A landscape with many peaks, sampled at points; each row gives a point and its height.
From any point a climber steps to the highest of the 2 points nearest to it. It stops when none of these is higher. Distance is the straight distance between rows; heights are no part of it.
j_561 h=348: [146 102 175 151  75  74 136 126 127 131 177  84 157 123  92 149 117 180
 119  99 101 136]
j_752 h=373: [111 167 125 191 163 154 126  98  83 134  68 142 134 127 141  79  50 121
 175 113 125  80]
j_10 h=546: [ 99 149 127 170  78 118 151  49 155 124  95 184 116 155 126 147 121  84
  84 116 161 105]
j_98 h=202: [121  89  79  83 141 140 191 117 160 106 174 129 143  93 139 166 184 130
  83 152  80 142]
j_983 h=230: [119 155 138 195  74 108 174  46 122 145 134 142 126 159 126 134 109 155
 119  78 160 111]
j_705 h=215: [166 102 162 104 159 116  69 136 164  70 117 123 157 116 120 122 189 122
 123 142 114 192]
j_832 h=95: [ 83 117 121 173 164 159 122  96 108 126  80 191 135 132 156 121 157 118
 101 186 152  84]
j_36 h=216: [ 95 158 146 170  95 100 129 126  83 128 136  94  85 143 134  79  64 203
 191 103  85 135]
j_431 h=126: [151 146  75 155 156 148  95 132 126  98 110 126 122 132 180  90 104 141
 177 146  91 133]
j_95 h=229: [178 137 151 116 131 113  33 141 139  78 117 127 130  96 146 104 175 118
 122 143 126 173]
j_556 h=321: [135 175 116 146 142 128  59 185 117 123  83  91 132 109 139  68  86 129
 147 121  79 160]
j_48 h=351: [138 138 187 115  89  71 102 186 131 129 162  93 161  98 120 162 138 148
  75 125 134 173]
j_551 h=428: [ 93 121 131  72 114 139 132 129 140 168 163 139  78 143 125 174 150 129
  79 126 116 117]
j_786 h=696: [138  88  54 139 155 173 117 108 128  98 122 137 140 108 121 129 180 117
 147 163 116 141]
j_483 h=649: [125  93  78 152 153 170 138  58 128 123 108 168 129 106 137 127 179 106
 132 158 134 117]
j_720 h=326: [108 112 143 165 146 126 157  84 141  91  99 164 172 153 134 167  58 101
 122 114 133 115]
j_259 h=109: [173 183 140 138 148 142  51 193 101 111 114 103 140 115 133  83 127 126
 146 131 168 157]
j_951 h=181: [142 113 190  93  73  75 146 171 144 104 160 110 145 167 120 108 149 161
 129 125 102 125]
j_769 h=276: [122 190 157 129 124 110  35 153 118 134  87  66 137 101 117  61  94 125
 132  92  54 186]
j_438 h=484: [102 137  90  63 157 166 137 114 137 149 156 187  49  57 138 169 147  99
  90 133  99 152]
j_842 h=556: [150  77 134 146 173 144 114 120 107 145 135 121 145 111 138 145 166 122
 141 155 128 126]
j_453 h=443: [196 163 122 136  81 102  94 137 128 145 139  86 119 111 134  73 137 126
 165 109 141 155]
j_516 h=361: [ 79 131 152 142  97  97 179 107 150 160 143 162 130 120 116 174  88 127
 104 123 171  96]
j_811 h=332: [128 129 178 122 112  82 104 188 132 137 141 110 128  83 120 182 116 132
 118 137 153 127]
j_3 h=337: [158 132 160 135 100 110  83 119 111 111 170 122 104 136 143 143 105 150
 168 117 151 130]
j_808 h=98: [111 106 140 109  78 102 194 120  77 128 126 137 102 130 147 181 146 116
  74 124 128 105]
j_630 h=535: [128  99 157 136 136 136  96 164 114 157 126  91 170 158 105 137 143 149
 116 134 110 135]
j_748 h=387: [204 171  87 165 149 142  87 147 136 123 115 113 135  69 133 115 107 107
 155 135 148 100]
j_563 h=533: [106 134 107  99 130 132 126 180 156 146 170 124 118 128 139 135 142 137
 104 165 141 124]
j_588 h=445: [120 137 146 171 131 141 131  81 118 177 149 143 139 100 126 160  98 113
 129 119 178  87]
j_163 h=188: [144 125 122 150  75 106 189  58 140 140 135 121 150 169 116 141 124 141
 113  86 119 107]
j_474 h=268: [141 163 148 138 106 103  38 167 115 103 113 105 151 125 154  55 130 139
 104 125 110 186]
j_779 h=550: [126 101 127  98 138 159 180 127  98  76 142 131 140 175 143 174 164 136
  95 117 113 124]
j_60 h=591: [130 140 102 154 121 123 141  99 130 109  93 120 124 172 157 118  76 155
 155 106  81 133]
j_263 h=374: [193 160  86 126 156 147  87 157 148 108 116 113 133  70 110 152 147 104
 119 143 158 136]
j_931 h=638: [129 151 128 160 121 111 115 126 118 142 141  74 130 103 132  81  35 145
 205  94  82 150]
j_414 h=85: [129 117 151 101 108 119 163 135  69 111 122 137  97 118 121 187 135  95
 101 116 161 108]
j_595 h=718: [123 109 156  92 145 113 173 103 143  94 145 161 129 142 163 176 126 125
 123 121 151 117]
j_229 h=335: [127 165  83 204 138 163 120 100 109 125  66 155 141 124 144  86  78 114
 142 138 132  65]
j_892 h=363: [119 136  99  76 175 175 104 161 167 101 138 139 121  92  93 194 156 106
  94 146 143 147]
j_457 h=549: [158 129 137 106 102 116 105 157 132 112 164 103 183 125 140  50 171 111
 101 136 152 185]
j_673 h=151: [155 131 169 101  79 103  82 157 119 111 143  94 153 167 120  91 183 157
  89 115 112 166]
j_322 h=150: [ 95  82 118 111 137 152 101 119 136  98 127 151 110 181 126 157 182 151
 107 158  98 115]
j_358 h=236: [131 134  82 158  90 135 130 116 132 169 141 122 119 166 142  89 113 142
 168 133 160  96]
j_223 h=356: [100 123  87 101 179 193 131 129 130 127 107 149 108 104 105 201 184 131
  83 151 125 131]
j_674 h=544: [ 60 135 113 120 148 152 204  66 141 150 143 194 140 132 157 116 148  72
  77 152 154 130]
j_972 h=121: [142 187 137 160 135 134  98 168  99 129  75 111 102 142 113  74  79 146
 195 112 152 105]
j_441 h=479: [123 116  92 111 123 156 162 170  73 108 135 106 150 157 139 114 148 114
 107 147 148 123]
j_236 h=657: [ 97 100 129 114 148 149 147 111 102 153 188 144 136 113 163 184 128 122
  92 141 121 119]
j_321 h=137: [155 138 147 128  99  76  81 157 162 121 115  88 162 123 107  64 105 125
 140 107  91 195]
j_858 h=334: [113 129  95 118 159 159  98 110 176 122 101 184  97  95  94 194 149 103
 106 160 137  86]
j_711 h=418: [ 66 120 147 108 117 109 190 107 144 170 123 169 123 147 118 160 120 110
  79 131 151  91]
j_559 h=488: [117 111 155  30 112 143 159 172 135 107 199 132 117 170 106 127 190 126
  80 130 103 133]
j_881 h=208: [156  98 168 103 163 118  79 148 154  71 105 131 135 139 122 149 146 126
 150 139 123 159]
j_649 h=375: [144 126 168 138  86  93 103 161 137 134 168  83 181 124 101 144 103 158
 108 101 111 168]
j_870 h=293: [ 76 127 154 158  71  74 196 117 127 150 123 140 127 139 122 141 103 158
 115 126 157  88]
j_292 h=618: [185 162 135 119 128 121 123 162 130  95 156  79 184 139 158 111 130 144
 125 108 125 189]
j_629 h=187: [161 133 122 188 152 111 132 101 118 152  73 120 149  98 140 129  85 127
 153 122 119 105]
j_356 h=491: [ 65 157 158 165 137 152 185  68 111 150 136 180 167 143 160 112 130  72
  75 126 182 123]
j_420 h=447: [135 133 124  46 163 146 153 160 125 163 152 133  91  68 120 158 199 112
  70 129  88 174]
j_845 h=210: [168 159 146 174 150  97 136 112 111 167  83  86 137  81 142  94  81 148
 190  98 103 134]
j_938 h=203: [144 124 137  89 145 134  91 151 167  88 134 141 121 155 123 171 163 145
 124 138 133 150]
j_66 h=433: [ 85 123 136 177 110 124 197  66 106 144 138 157 170 137 161 110 116  91
 111 128 167 113]
j_848 h=520: [132 146  89  52 123 153 113 170 156 115 180 130  94  74 121 131 193  96
  71 146 130 187]
j_846 h=267: [121 136 117 159 109 130 122 116 148 188 117 132 111 142 103 113 119 127
 152 141 181  70]
j_260 h=621: [116 119 129 106 172 150 101 173 114 105 130 152 111  93 129 156 130  95
 129 169 171 108]
j_841 h=683: [168  96 161 107 121 109 123 161 116 107 142  94 164 118 112 131 138  97
 130 121 145 163]
j_521 h=543: [145 128 151 126 138 139  96 159  70 168 126 100 134  96  97 173 157 113
 100 132 153 127]
j_670 h=270: [107 113 154 155 133 113 152 124 129 118 118 117 164 153  93 134  47 133
 174  98 146 120]
j_42 h=656: [171 153 123 145 119 140 123 142  98 129 168  75 169 135 145 108  95 141
 146  90 130 168]
j_426 h=555: [148 156 137  99 118 139 127 165 128 162 180 110 122  97 111 133 127  93
 141 128 204 123]
j_886 h=378: [166 156 133 150 122 127  91 120  75 158  83  67 106 130 114  61 125 132
 183  85  93 141]
j_307 h=152: [ 96 181 164 158 128 119 102 138  99 136  83  95  65 133  68  80  52 166
 209  78 117 116]
j_461 h=462: [ 88 126 100 150 163 145 156 126 148 183  93 159 141 127 119 138 139 103
 105 164 167  79]
j_864 h=237: [ 87  98 174 125  69  73 186 138 117 138 165 137 127 131 129 150 117 172
 114 128 127  90]
j_252 h=572: [157 129 113  85 141 150 160 149 133  83 146 107 147 135 128 188 171 144
  84 116 114 158]
j_497 h=292: [107 143 135 198  85 108 127  86 127 143  60 146 116 152  75 135  71 141
 133 100 128  82]
j_237 h=483: [158 120 175 147 170 118  81 129 141 119 133 114 158 127 161 146 102 159
 165 126 107 141]
j_756 h=534: [122  96 143 164 107  88 124 102 138 121  74 164 114 122 124 104  96 100
 170 136 135  86]
j_799 h=327: [146 143 150 145  85  63 160 150 123 146 104  77 130 139 114  92 112 193
 150  95  78 150]
j_917 h=157: [156 133 161 101  90  82 107 135 180 116 138  81 160 155 118  48 119 145
 151  93  49 173]
j_138 h=190: [144 117  85 174 136 124 138  58 157 127 108 156 123 142 187 115 142 151
 131 139  99 118]
j_435 h=679: [132 129  88 157  88 102 176 143 136 111 116  98 150 146 132 121  61 151
 137 102  76 126]
j_399 h=727: [150 109 136  81 143 119 120 166 123  92 140 113 140  85 123 145 165  85
 103 149 133 169]
j_918 h=280: [128 129 137 171 135 146  87 111 111 122 103 155 117 145 128 135  80 133
 152 127 157  84]
j_290 h=644: [ 84 101 131  59 153 154 180 120 117 118 204 160 124 119 148 181 116 117
  72 136  92 137]
j_903 h=257: [129 161 123 159 161 165  85 109 144 115  72 174 123 167 110 131  83 127
 148 122 161  71]
j_735 h=104: [162 185 131 126 145 140  56 169 134 122 132 107 153 125 135 107 152 140
 109 124 171 174]
j_46 h=114: [107 129 118 196 143 152 145  68 116 151  73 171 148 139 151 147 156 118
  82 145 131  91]
j_543 h=318: [132 127 146 106 138 115  76 188 163 142 145 131 119  87 103 181 124 102
  99 157 139 127]
j_856 h=367: [142 144  74 105 161 166 107 175 168  77 128 137 132  80 104 149 168 109
 119 165 148 157]
j_708 h=601: [150 127 143  57  96  99 156 164 172 121 184 105 143 116 100 130 151 100
 100 129 140 147]
j_788 h=227: [114 116 113 116 164 158 192  78 159 129 104 159 148 183 124 150 167 118
  95 121 149 111]
j_298 h=303: [131 144  76 172 151 186  89 141 111 128  84 151 127 117 119 110 108 106
 132 165 149  62]
j_536 h=495: [104 119 121 126 140 151 143 106 111 205 179 140 125 102 120 154 116  93
 122 135 179  90]
j_647 h=614: [153 131 128 151 112 123 155 129 113 122 178  83 166 135 144  86  88 134
 178 108 158 142]
j_380 h=160: [ 82  85 107 125 123 145 136  84 144 120 122 179 112 167 165 140 180 148
  99 169 103  89]
j_359 h=640: [103 102 122  74 182 158 133 143 121  82 149 172  98  93 124 169 149  81
 132 165 147 133]
j_82 h=182: [134 144 122 183 124 105 149 136 105 155  73 116 134 134 131 107  95 149
 149 119 126 100]
j_266 h=759: [153 114 135 113 105  88 149 140 147 117 115 133 108 124 157 115 140 116
 158 147 165 115]
j_477 h=357: [165 139 141 141 111  78 149 126 136 137  91  76 135 120 132 119  93 156
 153  79  61 156]
j_157 h=595: [149 110 112 109 102 125 104 178 107 101 150 102 154 131 138  75 180 111
 115 162 124 173]
j_684 h=319: [125 122  93 135 150 135  90 119 189 105  73 177  96 120 114 156 137 127
 131 167 125  88]
j_891 h=138: [166 127 124 123  73 120  88 152 120 114 127  97 123 168 136 107 167 163
 117 118 104 147]
j_834 h=505: [145 130 137 139 109  93 155 131 160 161 165 103 143  90 105 176  99 125
 142 109 165 122]
j_27 h=139: [146 125 120 125 142 148 115 128 133  82 128 132 114 196 162  97 128 153
 165 130 129 123]
j_333 h=519: [168  92 145 144 151 123  96 116 134 138 153 110 163 119 170 124 142 147
 148 140  97 152]
j_331 h=517: [102 119 147  43 130 145 129 187 107 155 178 113 108 115 102 124 156  82
  85 135 135 161]
j_517 h=145: [125  83 124 112 116 140 105 121 129  71 132 144 113 187 133 125 138 137
 147 142 102 127]
j_248 h=133: [143 123  99 130 158 146  81 149 153  65 121 132 121 150 161  88 133 144
 168 159  88 159]
j_685 h=581: [112  84  97 135 150 153 151  65 109 144 102 167 116 100 118 155 183  76
  95 145 138 108]
j_851 h=350: [164 163  95 152 141 133  94 153 107 144  65  86 115 125 117  71 106 118
 165 107  85 130]
j_96 h=655: [ 86  97 113  61 185 201 156 110 127  94 140 170  94 100 112 157 178 115
 133 154 135 146]
j_225 h=311: [132 112 151 172  82  85 136  99 107 143 149 105 134 105 115 134  79 160
 152  94 116 129]
j_570 h=317: [122 141 143 186 127 124 125  95 135 191  75 152 126 115  95  98 105 119
 153 133 176  46]
j_634 h=204: [147 111  84 158 124 133 131  95 120 129 156 142 134 146 184 118 135 159
 135 146 111 120]
j_347 h=128: [144 156 109 116  70 106 131 157 118 132 131 114  90 158 137 128 169 165
 110 130 137 123]
j_174 h=514: [112  90 110 138 127 159 156 128  83  97 115 132 152 191 132 146 123 129
 120 124 130 114]
j_123 h=297: [130 124  72 151 112 126 108 112 160 110  69 158  96 164 135 115 128 140
 143 152 108  96]
j_547 h=189: [110 186 125 144 114  93 132 124 113 167  75  63  92 108  94  72  82 142
 190  77  60 135]
j_351 h=501: [ 77 114  99  93 184 149 190 144 149 166 120 156 138 127 128 143 158 101
  94 158 151 114]
j_481 h=386: [103 146 130 193 140 126 136  99 151 172  77 164 157 119 111 131  99 100
 114 147 170  60]
j_429 h=589: [125  75 133 100 163 145 140 123 121 126 120 141 129 140 113 134 189 101
 137 156 148 120]
j_568 h=475: [130 114 150  21 125 130 180 169 136 124 199 128 109 117 122 133 192 120
  59 120  68 143]
j_762 h=676: [159 113 110 123 115  89 127 170 140 100  89 125 118 126 150  89 142 124
 160 156 126 136]
j_904 h=412: [185 155 133 143 104 108 122 130 110 138 102  80 119 144 120  86 149 141
 169  89 129 145]
j_997 h=435: [145 129 102 146 155 152 132 117 122 128  85 143 123 156 149 146 181 171
 119 140 123 121]
j_873 h=471: [148 147 138 174 149 136 126  78 102 134  95 141 126 168 178 144 135 168
 136 115 140 108]
j_616 h=801: [112 133 158 115 161 139 160  98 131 101  99 173 126 154 142 170 120 107
 122 121 188 108]
j_354 h=347: [121 128 121 108 195 159 122 117 160 153 116 159 108 104 129 209 171 135
  93 147 130 114]
j_681 h=136: [131 145 107 193 133 136 162  61 134 181  85 144 166 157 137 134 130 138
 106 109 132 104]
j_697 h=421: [ 83 166 165 196 148 125 130  84  96 151  80 135 113 125 123  56  49 153
 195 100 140  94]
j_478 h=224: [ 99 145 135 193  73  69 177 135 112 134  80 134 127 132 121 129  78 171
 136 116 139 103]
j_704 h=404: [137 133 179 136  94  87  85 162 148 139 169  88 151 124  89 111 111 149
 142 117 155 156]
j_893 h=498: [130 128 109 147 137 168 124 145  88 177 114 118 137 119  93 180 141 118
  88 123 151  94]
j_771 h=290: [147 115 133 140 103  74 136 163 152 180 113  76 155 159 107 100 136 173
 131 125  96 136]
j_101 h=265: [126 113 158 150  90  96  81 163 108 117 153  96 126 155 146  81 100 165
 151 133  83 147]
j_719 h=489: [180 163 141 114  83  98  76 147 134 131 153  99 150 118 128  52 149 127
 133 114 164 193]
j_436 h=256: [142 107 127 143 137 163  65 126 102 105  95 142 109 153 106 137 133 109
 143 140 137  97]
j_837 h=113: [154 174 144 134 151 144  64 181 101  94 116 101 121 143 123  94  86 127
 183 113 155 140]
j_432 h=677: [ 69 122 117  72 200 190 168  96 113 134 143 192  97 124 118 142 144  78
 105 132 155 133]
j_759 h=192: [105 174 174 127  95  93 113 148 114 113 126  62  94 133 139  58  83 198
 183  83  60 164]
j_747 h=362: [119 119 157 131  98 126 111 129  97 140 187 113 119 157 143 149 126 175
 131 110 149 113]
j_777 h=647: [134  92 144 123 109  84 140  95 153 107 102 160  96 142 137 135 132 101
 165 136 151 101]
j_821 h=214: [ 99  96  89 125 153 165 169  76 176  79 118 175 146 156 136 152 160 124
 113 143 121 124]
j_217 h=175: [111 112 116 162 130 143 131  43 171 129 125 177 132 164 181 134 155 150
 113 144 117 104]
j_833 h=417: [194 110 150 149 113  98  99 105 113 119 104  95 127  97 129 118 108 107
 177 100  97 153]
j_160 h=730: [140  87  94 104 146 167 109 128 124  68 128 129 129  92 112 138 217 120
 121 165 115 173]
j_761 h=468: [165 138 123 143 191 160  56 150 148 117  96 116 153 115 107 129 144 141
 138 141 107 145]
j_309 h=242: [139 115 126 102 140 137 178 108 139 167 108 123 146 182 106 144 182 137
 115 125 141 107]
j_677 h=592: [147 131 141 126 144 134 100 177 103 140 127 124 122  89 108 130 114  92
 151 156 183  95]
j_800 h=360: [ 78 124 147 192 119  97 133 109 117 132 119 130 127 133 129  82  44 154
 186 120 111 106]
j_586 h=308: [127 133 148 168 105 127  66 120 101 124 121 124 100 153 115 119  79 147
 173 116 130 111]
j_921 h=474: [138 106 102 116 128 114 153 133 158 140 158 130 142  86 139 175 113  93
 119 143 147 119]
j_115 h=565: [119 166 164 156 129  99 119 108 101 133 127  84  87  67 124  79  52 155
 223  82  92 152]
j_171 h=240: [107 138 155 162  94 113 105 154  99 133 172  90 127 163 127  85  78 193
 175 109 120 136]
j_852 h=207: [ 99  96  74 105 137 158 195 112 154  72 127 156 141 137 127 169 186 149
  91 154  92 129]
j_939 h=171: [ 80 198 144 146 128 123 110 127 112 166  90  60  64 112  71  70  77 170
 192  73  86 132]
j_401 h=494: [148 111 133 149 170 154  66 168 108 117 113  97 173 140 124 103 147 148
 130 134 107 165]
j_40 h=444: [ 91 124 111  56 154 139 170 113 160 179 146 168  73 126 121 165 169 131
  73 127  95 132]
j_693 h=487: [ 95 167 135 190 122 110 132  74 105 157 109 115  71  92 119  71  46 162
 207  83  97 107]
j_493 h=223: [152 181 144 176 157 110 134 126 117 170  79  90 129  80  96  90  58 149
 203  86 132 105]
j_718 h=767: [ 94 118 125 133  97 137 173  41 157 110 137 189 130 153 139 149 121  79
  83 115 145 111]
j_219 h=627: [154 105 117  99 112 106 151 179 136  90 117 104 146 136 136  92 184 127
 127 154 119 155]
j_801 h=84: [ 91 113 130 158 158 140 155 101 107 108 112 188 150 130 194 119 128 113
 139 176 166  99]
j_707 h=463: [121 119 120  49 163 142 138 136 146 177 134 170  60  86 103 176 154 104
  82 128  99 151]
j_736 h=736: [ 70 123  76 126 152 192 135  64 143 104 143 198 101 122 172 160 165 125
 104 163 139 120]
j_423 h=722: [165 157 121 144 123 118  92 134 116 124 144  72 151 125 142  80  62 131
 163  89  84 177]
j_4 h=697: [ 95 101  94 116 157 167 135 103 127 111 167 165 121 116 172 168 157 129
 106 163 125 129]
j_612 h=135: [111 170 131 183 119 122 101 153  91 140  87 116  90 116  88  75  43 161
 195 112 124  91]
j_749 h=687: [127  88 110 101 100 128 161 123 157 121 180 121 146 168 121 145 131 126
 100 131 108 108]
j_596 h=671: [ 94 101 127  63 157 153 181  94 147  84 169 178 124 136 152 183 121 101
 100 130 126 134]
j_987 h=590: [167 133 129 106 140 133 137 146 134 100 182  92 178 126 153 156 161 143
  93 120 123 180]
j_381 h=247: [150 122 120 124 131 158  56 159 116  96 128 122  97 152 125 117 158 122
 145 144 152 135]
j_500 h=383: [118 137 117 177  72 119 124  68 128 132  75 155 102 167 106 147 105 118
 112 100 134  97]
j_323 h=217: [129 127  76 158 104 153 140  91 126 164 154 136 130 147 161 111 147 128
 122 136 154  98]
j_383 h=802: [134 110  95 142 100 120 179 133 139 118 157 102 182 159 133 133  94 142
 123 116 107 119]
j_806 h=396: [117 123 143 112  77 117 113 135 122 164 184 106 104 134 114 158 141 138
  98 126 142 122]
j_54 h=446: [149 121 102 148 132 127 113 108 145 154 123 141 129  88 129 170 112  97
 124 148 152  90]
j_320 h=526: [127 157 137 189 146 130 132  69 100 107  79 145 125 164 183 123  74 150
 150  97 110 120]
j_72 h=376: [109 108 139 180 116 111 167  75 116 121 109 155 163 142 147 116  81 110
 136 116 158 109]
j_618 h=466: [118 113 147  13 144 130 180 160 128 159 206 146  93 109 125 114 151 105
  87 127  80 158]
j_186 h=518: [ 85 121  89  72 168 151 155 181 168 160 158 140 125 118 118 159 143 126
  92 163 123 129]
j_690 h=723: [ 95 114 152  79 161 160 158 105 116 112 120 178  92 137 126 164 132  75
 107 117 187 113]
j_488 h=166: [162 127 166  82  96 109 132 167 133  69 175 109 158 172 137  85 158 148
 110 111 105 153]
j_798 h=409: [195 152  97 157 121 116 104 125 141 150 125 113 125  92 153 110 128 120
 170 121 151 119]
j_242 h=246: [158 169 155 114 129 113  20 154 143  81  83 127 131 125 148  60 150 131
 120 125 112 195]
j_507 h=682: [ 57 124  98  95 176 201 135  66 120 138 139 223  72  90 140 152 162  90
  92 156 140 120]
j_366 h=239: [155 114 126 112 132 147  50 151 130  91 147 137 107 103 147 114 186 116
 128 165 136 159]
j_650 h=631: [125  93 168  89 139 108 142 156 124 140 137 127 139 140 104 148 147  98
 134 135 148 132]
j_397 h=508: [ 87 106  84  41 173 165 177 160 153 139 180 153 110  95 101 139 145 102
  94 152  94 157]
j_246 h=760: [126  92 107  84 155 157 106 148 127  90 153 129 139  64 107 156 193  94
  95 154 115 189]
j_35 h=578: [132 123 172 106 143 141  79 181  92 155 142 103 148 123 118 136 164 122
 104 141 143 151]
j_900 h=502: [ 93 124 143  52 141 165 139 179 102 123 186 120 125 158 130 135 169 131
  91 145 127 148]
j_505 h=75: [135 112 162 157 117 108 139 142  68 115  95 134 120 105 129 171 116 118
 128 126 155 108]
j_451 h=174: [138 173 151 114  89  88 120 148 149 117 144  68 130 153 131  44  92 175
 172  86  61 172]
j_940 h=548: [155 109 143 107  97  85 175 135 175 155 179  98 148 120 112 131 127 118
 140 123 147 134]
j_491 h=506: [134 124  61  63 121 158 147 129 132 123 183 147  77  64 136 156 172  88
  92 144 113 163]
j_339 h=558: [124 134 121  98 118 121  96 195 164 127 171 108 156 122 119 129 157 129
  76 152 124 160]
j_276 h=262: [136 108 125 128 120 103 154 149 148 162  96 111 137 179 112 137 163 165
 114 137 118 107]
j_369 h=388: [196 109 140 153  99  83 136 124 128 134 124  80 160 100 128 130 112 124
 141 104  97 153]
j_652 h=486: [102  95 100  87 146 149 179 156  93 127 167 129 137 111 156 126 156 103
 115 166 148 122]
j_887 h=209: [131 202 115 159 135 117 119 120 126 175  54  89  95  84  91  85  57 133
 188  92  91  91]
j_905 h=499: [ 96  89  83  55 157 160 217 138 113 122 178 147 115  99 133 120 162  94
 100 147 113 149]
j_175 h=56: [ 89 100 161 147 119 123 135 116  60 129 101 164 120 119 129 146 113 100
 122 141 181  78]
j_73 h=199: [135 127 142  92 159 133 141 165 168  87 120 139 129 184 127 168 132 149
 134 126 150 134]
j_791 h=530: [116 132 125  79 130 147 138 150 115 196 197 124 109  92 120 143 127  85
 119 137 174 121]
j_352 h=162: [152 111 131 167 124 101 167  70 151 156 103 117 170 160 126 154 109 146
 121  89  97 120]
j_392 h=536: [111 133 134  50 127 141 101 182 156 122 188 117 141 116 103 122 186 104
  61 150 123 182]
j_702 h=241: [131 169 134 176 137 118 146 121 130 136  89 103 140 128  82 122  40 149
 183  77 139 125]
j_961 h=115: [126 137 131 119  75 113 174 133 114 129 122 134 104 165 139 165 142 164
  97 124 145  99]
j_330 h=442: [166 145  92 156 154 155  97 141 136 129  83 116 126 135 132 143 146 149
 128 129 120 120]
j_981 h=490: [106 108 137 120 118 124 174  81 121 165 105 166 111 133 123 154 158  96
 102 132 154  97]
j_804 h=441: [145 146 177 152 140  95  73 163 143 137 121 106 147 116 108 123  93 147
 170 119 134 140]
j_784 h=637: [133 107 108  54 104 140 172 142 177 123 191 126 136 136 116 144 139 102
  96 128 120 127]
j_402 h=296: [110  96 139 142 132 126 138 110 147 105 156 140 165 152 129 164  56 124
 142 123 140 121]
j_268 h=206: [ 99  87 181  89  90  74 172 159 150 134 155 129 126 157 115 141 135 147
 114 140 124  96]
j_343 h=454: [167 105 125 150 109 113 109 101 109  93  88 131 110 118 125 119  89  78
 180 114 121 120]
j_428 h=602: [ 82 138 105 142 127 152 158  45 153 156 137 196 124 115 143 130 138  58
  84 149 167 105]
j_464 h=291: [127 154 137 149 111 121  34 183 117 115 117  95 136 137 129  90 104 153
 128 135  92 166]
j_368 h=275: [118 132 141 199  88  83 173  51 108 129 138 129 126 128 132 113  71 179
 164  84 124 125]

Where does a climber stop that starts at each point below?
j_670 | j_718
j_123 | j_266
j_759 | j_266
j_588 | j_616
j_46 | j_246
j_27 | j_339
j_259 | j_493
j_769 | j_266
j_918 | j_339
j_474 | j_266
j_811 | j_246

Call two points neighbours if one is among the 2 nearest of the other. Go from one point of each pair to the other, from neighbour to neighbour, staying as high as possible. Name the lowest point that can't be avoided.
j_383 / j_266 | j_95
j_423 / j_35 | j_54
j_423 / j_383 | j_647
j_616 / j_339 | j_588
j_383 / j_339 | j_441
j_736 / j_616 | j_432

Two climbers start at each pair of points below. Name the first point that both come to, or write none.
j_961 / j_478 | j_870
j_431 / j_82 | none
j_248 / j_366 | j_339
j_832 / j_175 | j_246
